Points on a hilly landscape, in no order, each with its height.
From any point a ball rolls to the lowest of the 2 points nearest to it. It stops when none of these is lower. Distance is the straight distance between rows; heights are no part of it.
vivel: [ 16  70  33  27  16 -18  20 -10  23  15 -28 -35  -8  -8   8   0 -14 -35
 -44  52  -7  12  13  22  -4]  (h 1.43)
bar: [-61 -14 -46 -35 -21 -56  10 -13 -11 -18 -39  48  11  16 -49  21  28  65
 -61  28 -42  -9 -31   0 -41]  (h 4.50)
sebuk: [-78   5 -29  12   3 -22   3  -7 -37   2  -3  21  -7 -14 -66  15  43  26
 -61  36   1 -32 -10 -21  15]  (h 4.13)
birov: [ 47  12  19 -33   3  26  42  18  63  54   5  25 -28  44  13  48  -2 -11
  24  48  24  -1  55   8  76]  (h 2.87)
Sege: [ 25  27 -22  -4  33  13  46  72 -75 -18   8  39  13  -8 -67  10  23  38
  -5 -17 -23 -51 -43  22  29]  (h 2.27)
rizu: [ 40 -19  26 -22 -25 -61  44  12  37  38  29 -13  17 -31  59  10 -17 -13
  46 -44  56 -30 -32  33 -32]  (h 5.68)
Pek: [-50  10 -50  22  -7  12  20  -7  57 -29 -66  -7   9  16  44 -23 -31 -35
 -41  23   4   7   3 -55   9]  (h 2.16)
kiloz: [ 28  11  31 -32 -30  22  39  60  20  35 -39  -4 -32  23 -17  37  -4  15
  41  55  22  51  49  18  22]  (h 2.60)
Teb: [ -6 -13  43  -7   7 -10  28  50  22  41   5  19 -26   4 -19   3 -15   8
  19  55   8  60  77 -27 -30]  (h 2.29)
Bibez: [  9  16 -19  -9   9  39 -89 -16 -59  11 -31  -4  20  14 -37 -26 -41 -12
  16   2 -32  18 -11 -16 -12]  (h 3.44)
tik: [ -5 -35 -51 -33  38 -10  41  49 -61 -14 -41  57 -21  11 -57   2  47   5
   9  31 -46  14  15   8 -13]  (h 1.56)
depig: [-45  27 -51  23 -51  13 -26   9  37 -27 -44 -37  41  18 -11  27   2  -8
  -3 -50 -29  -7  -3 -68 -15]  (h 1.75)
vebi: [ 38 -57  22 -18 -30  28  16  56 -26 -19  38   2 -71  10  42   1  15  17
 -14  14  49 -15  57  63  -3]  (h 5.88)
vav: [  2   4  18  45 -35 -29 -11  -3  19  18  43  24 -11 -18  53  57  14 -24
  13 -59 -46  38 -18  -9  35]  (h 3.71)
zisi: [-10  13  13  50 -31  -8 -24  20 -15  11  -3  24  41 -27 -36  15  42  28
 -21 -10 -56  64  20 -46 -33]  (h 4.95)
Miv: [ 57  17  51   7 -75  14  -8  32  12   3  31 -40  22 -16  76  35  22  12
   1 -17 -12   0  32  22 -63]  (h 4.34)
Deted: [ 62 -50   3  77   2   9  26 -43  31   4  26 -21  -8  13  56 -16  -7   3
  20 -30  25  41  79  48 -22]  (h 6.08)
Vibaf: [  4  64 -35   1 -41   6 -25   2  11  -4 -54 -37  49  40 -14  24  16 -41
   4 -12 -16 -15  -1 -11 -60]  (h 1.38)
rudod: [  1 -11 -23   3  60  28   5  70 -72 -21   5  75  13   4 -60  15  28  33
  34  -4 -23  11 -10 -15  30]  (h 1.94)
nus: [-27 -23 -39 -17  -1  18 -61 -33  24 -43 -28   5 -13  11  29  -3 -26 -43
 -22  11  -5 -14  -9 -40  18]  (h 2.57)
Rotop: [  7 -67  17 -18  14  17  39  17 -23 -10  50  29 -60  39  60 -31 -31  22
 -21 -42  18 -25  50  69   6]  (h 5.52)
kasa: [ 21  19  31  22 -59  11  -7  37 -11   3   8 -25  41 -26  14   9  45  15
  23 -29 -46  37  -2 -16 -47]  (h 4.68)
tof: [ 23 -25  45 -10  54  34  21  15  50 -14  40  -5 -44  55  33  -6  12  51
  17   5  42 -26  94  29  13]  (h 5.41)
Nesi: [ 50 -40 -27 -37   5 -20  50  -7  -1  21   9  -3  12   2  14 -19 -67  16
  28 -67   9 -11 -74  52  23]  (h 4.97)
fezo: [-24  23 -41 -34 -53  -7  21  -9 -36  -2 -23 -17  -3 -66  -6 -31  39 -14
 -60  38 -14  -7 -30  59 -57]  (h 2.39)
punaz: [-34   1 -11  47  52 -10 -32 -70  -8  10 -28   5  14 -32 -22 -46   3 -53
 -55  71   2  -7 -14  -7  51]  (h 4.24)
livuk: [ 22  -8 -18  23  32 -20 -19  24 -26   2  16  52  -6 -30 -19  49  21  -7
  40 -29 -13 -64   6  12  39]  (h 2.36)
makat: [ 30  53 -36  -7  38  44 -60 -27  -4 -46  40 -28  23   8 -11   5 -53 -49
  57 -16  14 -47 -26  -8  10]  (h 4.44)
genaf: [-10  72 -22   4   6  69 -30   6 -32 -45   2   3  -4  -5  -2  15 -56 -37
   7 -39 -27 -58  -6  10  -2]  (h 4.12)
rela: [ 18  30 -28 -11  49  22  12 -74  18 -13  -9   0  -9 -18  12 -50  66 -27
  14  67  24  72  25   3 -12]  (h 0.91)
kanas: [ -2 -82  64  -6 -55 -21  63 -13 -49  10  44 -15  -9  39  56 -11  13  12
 -56 -17  18  26   9  28 -37]  (h 6.69)
bom: [ 32  19  64  -9   0 -11  14   0  46  27  -2  21  -6  25  43  26 -32 -26
  -5 -21 -14   5  43  30  76]  (h 3.15)
Davov: [-23  13  -6 -36  76  36  -1 -48  39 -17   6  38  -9  34  18 -15  38 -25
  30  28  -3  52  48 -15 -11]  (h 1.52)
Damoz: [ -8 -35  39 -34  36  24  17  45  18 -14   7  16 -18  56 -19 -21  29  55
  -7 -29 -11   7   5  19  63]  (h 4.89)
fud: [  45    2  -27   53   11   13  -34   -2   15   11   20  -10   52  -19
   -6   40  -47  -20   58   20   15  -51   26 -104   -4]  (h 3.06)
Tozen: [-11   3   7  -1   2 -18  -4  -8  -3  11 -12  23  -1   5 -15  19 -31 -13
 -23 106  54  12   5 -71  43]  (h 3.27)
dufa: [ 25  17  69  17  -2 -33  -7   8  -7  11   1 -46 -37 -52  -3  -4  18   7
 -14  54  16 -12  18  14   1]  (h 0.88)
Mudo: [-29  35 -60 -29 -32  12  34  16 -52  -9 -47   5 -38 -30 -31  41  39 -52
 -62  34  -2 -29 -31  35  -2]  (h 1.85)
fula: [ 12  29 -28 -11   4   6 -64 -13 -41 -21  22 -32  -7 -51   0  19  17 -51
  52   1 -26 -53 -35 -18 -11]  (h 4.80)
muz: [ 12  24 -21  25  -4 -45 -11  -6 -61   6  35  46 -17 -41 -39   2 -24   2
 -33   8  27 -28 -71 -31  32]  (h 3.17)
moras: [ -14   -7   27  -12    8    6  -74  -29   -3   -9   60   -7   11   -2
  -23  -45 -100   21   13  -38   37  -22  -41    9   24]  (h 4.08)
mizu: [-19  14 -69 -43 -60  12 -11   7 -39 -18 -51  17  -7  17 -34  15  42 -16
  -6 -12  10 -40 -48  44 -12]  (h 1.40)
zoziv: [ 20  33  18  23 -30 -23  19  76 -66   8  33  15  -2 -53 -31  20  -5  47
 -18 -23 -10 -38 -51 -14  32]  (h 2.67)
pagu: [ 17  33  29  12  18 -12  -7  18 -37  14  28  21   9 -21 -27  -3   0  11
  15  61  53  -9 -32 -30  58]  (h 3.64)
kez: [-56  22 -42   7   2 -31  11  17   8 -28 -26 -28  23  26   3  19  34  22
  -5 -64 -80 -13 -47 -64 -48]  (h 2.11)
Gakez: [ 22 -24  23  22 -11 -16  18 -17  24 -12  17  -9  28  29  38 -29  66  33
 -31 -81 -19   2 -18  23  46]  (h 4.30)
minop: [ -2 -41  49  -2 -13  -3  36   9 -33 -41  20 -41  33  34  77 -34  42  30
 -65  10   6  52 -14  43 -30]  (h 7.07)
rabo: [ -7  36  23  28   9  23 -92 -61   5   8  48 -32 -16   9  11 -24 -57 -19
   1 -14  15  -3 -11  12   6]  (h 3.54)
Lumut: [-44  16 -17  21  18 -13 -19 -49  48  13 -51 -37   7  54  -7 -21 -64 -29
  -3   8  -2  30  14 -22 -11]  (h 2.55)
Govi: [ -5   9 -12 -54 -44 -36  17 -22  -2   0 -41  42   6 -42  24  -2  14 -20
 -35   7 -37  28 -22  54 -66]  (h 2.98)
zufu: [ 19 -37 -23  45   1 -25 -47   3  -2  16  28  31  14 -52 -21  44  -3 -11
  16  -6  -7 -34   2 -71  17]  (h 2.73)
vopo: [-37  22  16 -19 -13  -6 -33 -17 -18  18 -25 -10  31  21 -13 -13 -66  -6
 -25  31 -30  23 -38 -15 -29]  (h 2.95)
lib: [-47  28   6  -3   5  52 -87 -20  20 -19  30 -32  -5  18  39  -1 -41 -14
  -2  13  -6 -47 -10 -57   0]  (h 3.03)
fefaz: [ 25  30 -38 -17 -40  -4 -22  19   4 -17 -44 -13  -9   1 -27  38  55 -37
  26  -4  31 -33  15  34 -24]  (h 0.92)
didu: [-14 -20 -27 -37  41 -43  46  19 -33  -9 -42   0  -2  11 -46 -40  26  16
  29  14  12  18   3   0 -58]  (h 2.02)
bodad: [-47 -61 -10   6 -30 -36  -3 -12   3 -18 -41   7   9 -11 -55  -9 -17  12
 -61  89  28   3 -11 -71  11]  (h 2.89)
bik: [-11 -24   7 -15  32  15  13 -13  -2  12  22  -7  -2  27  -9 -64 -77   7
  39 -42  25  26 -48  15  24]  (h 4.56)
Zorep: [ 25 -10  34  -5 -27 -20  39  13  28   7  17  -1  17 -24  28  25  41  18
  20 -74 -28   7 -24 -12  58]  (h 3.99)
Buvus: [ 10 -14  44  52 -22   5 -19 -40  53  39   6  -1 -16   3  23  53  -3 -11
  -4 -42 -56  43  39  12  76]  (h 3.43)
Madi: [ 32 -58  37 -40 -49   4  42  45 -10 -12  32 -20 -18  20  44 -20  17  38
  10 -17  23  -1 -18  50 -48]  (h 6.27)
fel: [ 66  15   9   1  76  54  27   7  46  -2  27   3  34  -3  -3  -4 -26  22
  61 -10   1 -10  29   7  27]  (h 2.47)
momeg: [-13  12  36 -31  39  30  18  25  18  -4 -18  -8  26  61  49 -22  26  19
 -20 -64 -16 -19 -26  21  57]  (h 4.63)
Fezot: [-21  13  15  14  31   9  -7   4  18 -21  13 -38 -25  -8 -11 -19  31  15
  49 -12 -12  33  -1 -30  -7]  (h 1.50)
Susul: [-13  19  26  33  10  -2  21  19  59  27  17 -14 -26   8  16  -8  -9  15
  32   1  18  19  54  -7 -41]  (h 1.93)
mun: [ 39  -4  10 -29   9 -55  13  -6  -8  11  30  15  34 -37  23  -3 -18  -4
  53 -69  30 -31 -87  12  16]  (h 5.33)
lipi: [ 28 -67  16 -23  43  19  30  29  21  12  13   2 -18  73  31 -23  13  53
  24 -41  39 -23  44  61  39]  (h 5.16)
zimak: [-33  17 -11 -28  31 -47  20   2  38 -43  -9 -56   6  25   5   1  29   9
  45 -50 -23  -1 -47 -49 -32]  (h 1.95)
rubo: [ 81 -49   5   8  25  23   5 -39  46  -7  33 -20 -77  47  50 -34   4  30
  -4 -12  60   2  76  51   7]  (h 5.73)
bezer: [ 32   6 -26  36  37  53  -4  18  32   0  33   4  39 -10 -28  39 -46 -20
  88   9 -17  17  21 -37 -15]  (h 2.77)
nevud: [-55 -36 -44   7 -11 -19 -29 -75 -21  50   0  16  19 -60 -33 -44  13 -47
 -43  70  15  15   0 -40   2]  (h 3.77)
geni: [ -2  43  20  47  27 -18  11 -17 -11  14 -36 -56  -9 -32 -50 -35 -30   6
 -46  32 -10  31 -26 -31   5]  (h 1.91)
kilu: [ 28   9   1   4  93  42  -9 -41  -9   7  -2  26  30  13  11 -20  -9   6
  61   7 -13  27  40  30  -9]  (h 2.07)
reni: [-43 -11   2  20 -59   2   9 -47 -13   6 -30 -38  -2 -17 -46 -16 -16 -14
 -63  43 -12  41 -24 -23  -5]  (h 2.41)
rere: [-33  25 -52 -23  -9  56 -42  28 -31 -15 -38 -11  10  15 -58 -11 -63   7
  16 -31 -13 -20  -8  18 -16]  (h 3.80)
kagi: [-90 -60 -23 -22 -46 -22   5 -47 -10  18 -22  32  15 -54 -42  16  25  -7
 -64  89  30  19  32 -35  13]  (h 3.29)
pamim: [-30  -7 -24  49   3 -43  10 -37 -25  15  -5  32 -31 -56 -56 -14  10  10
 -29  -3  51 -38 -15   4 -16]  (h 3.70)
zoge: [-10  -9  32 -35 -58 -32  -5   0  21  18 -18  32   2   2  34  29   9  -2
  -8 -23  -7  13   1  18 -46]  (h 3.48)
tozun: [  1   4  29  -1 -38 -15   5  21  46   7   0 -13 -22 -26  91  20  34 -22
  -9 -10 -22   4  27  62 -82]  (h 3.94)

Call two points neighbours if one is among the 2 nearest of the other. Go from one point of each pair to the other, from neighbour to neighbour, staying as low as possible. Name the highest point that can't be avoided.
tik, Fezot: didu
bodad, muz: pagu
fefaz, Fezot: kez

Where does a ball stop that starts at each point below?
zoge: fefaz
Zorep: Fezot
mun: Pek
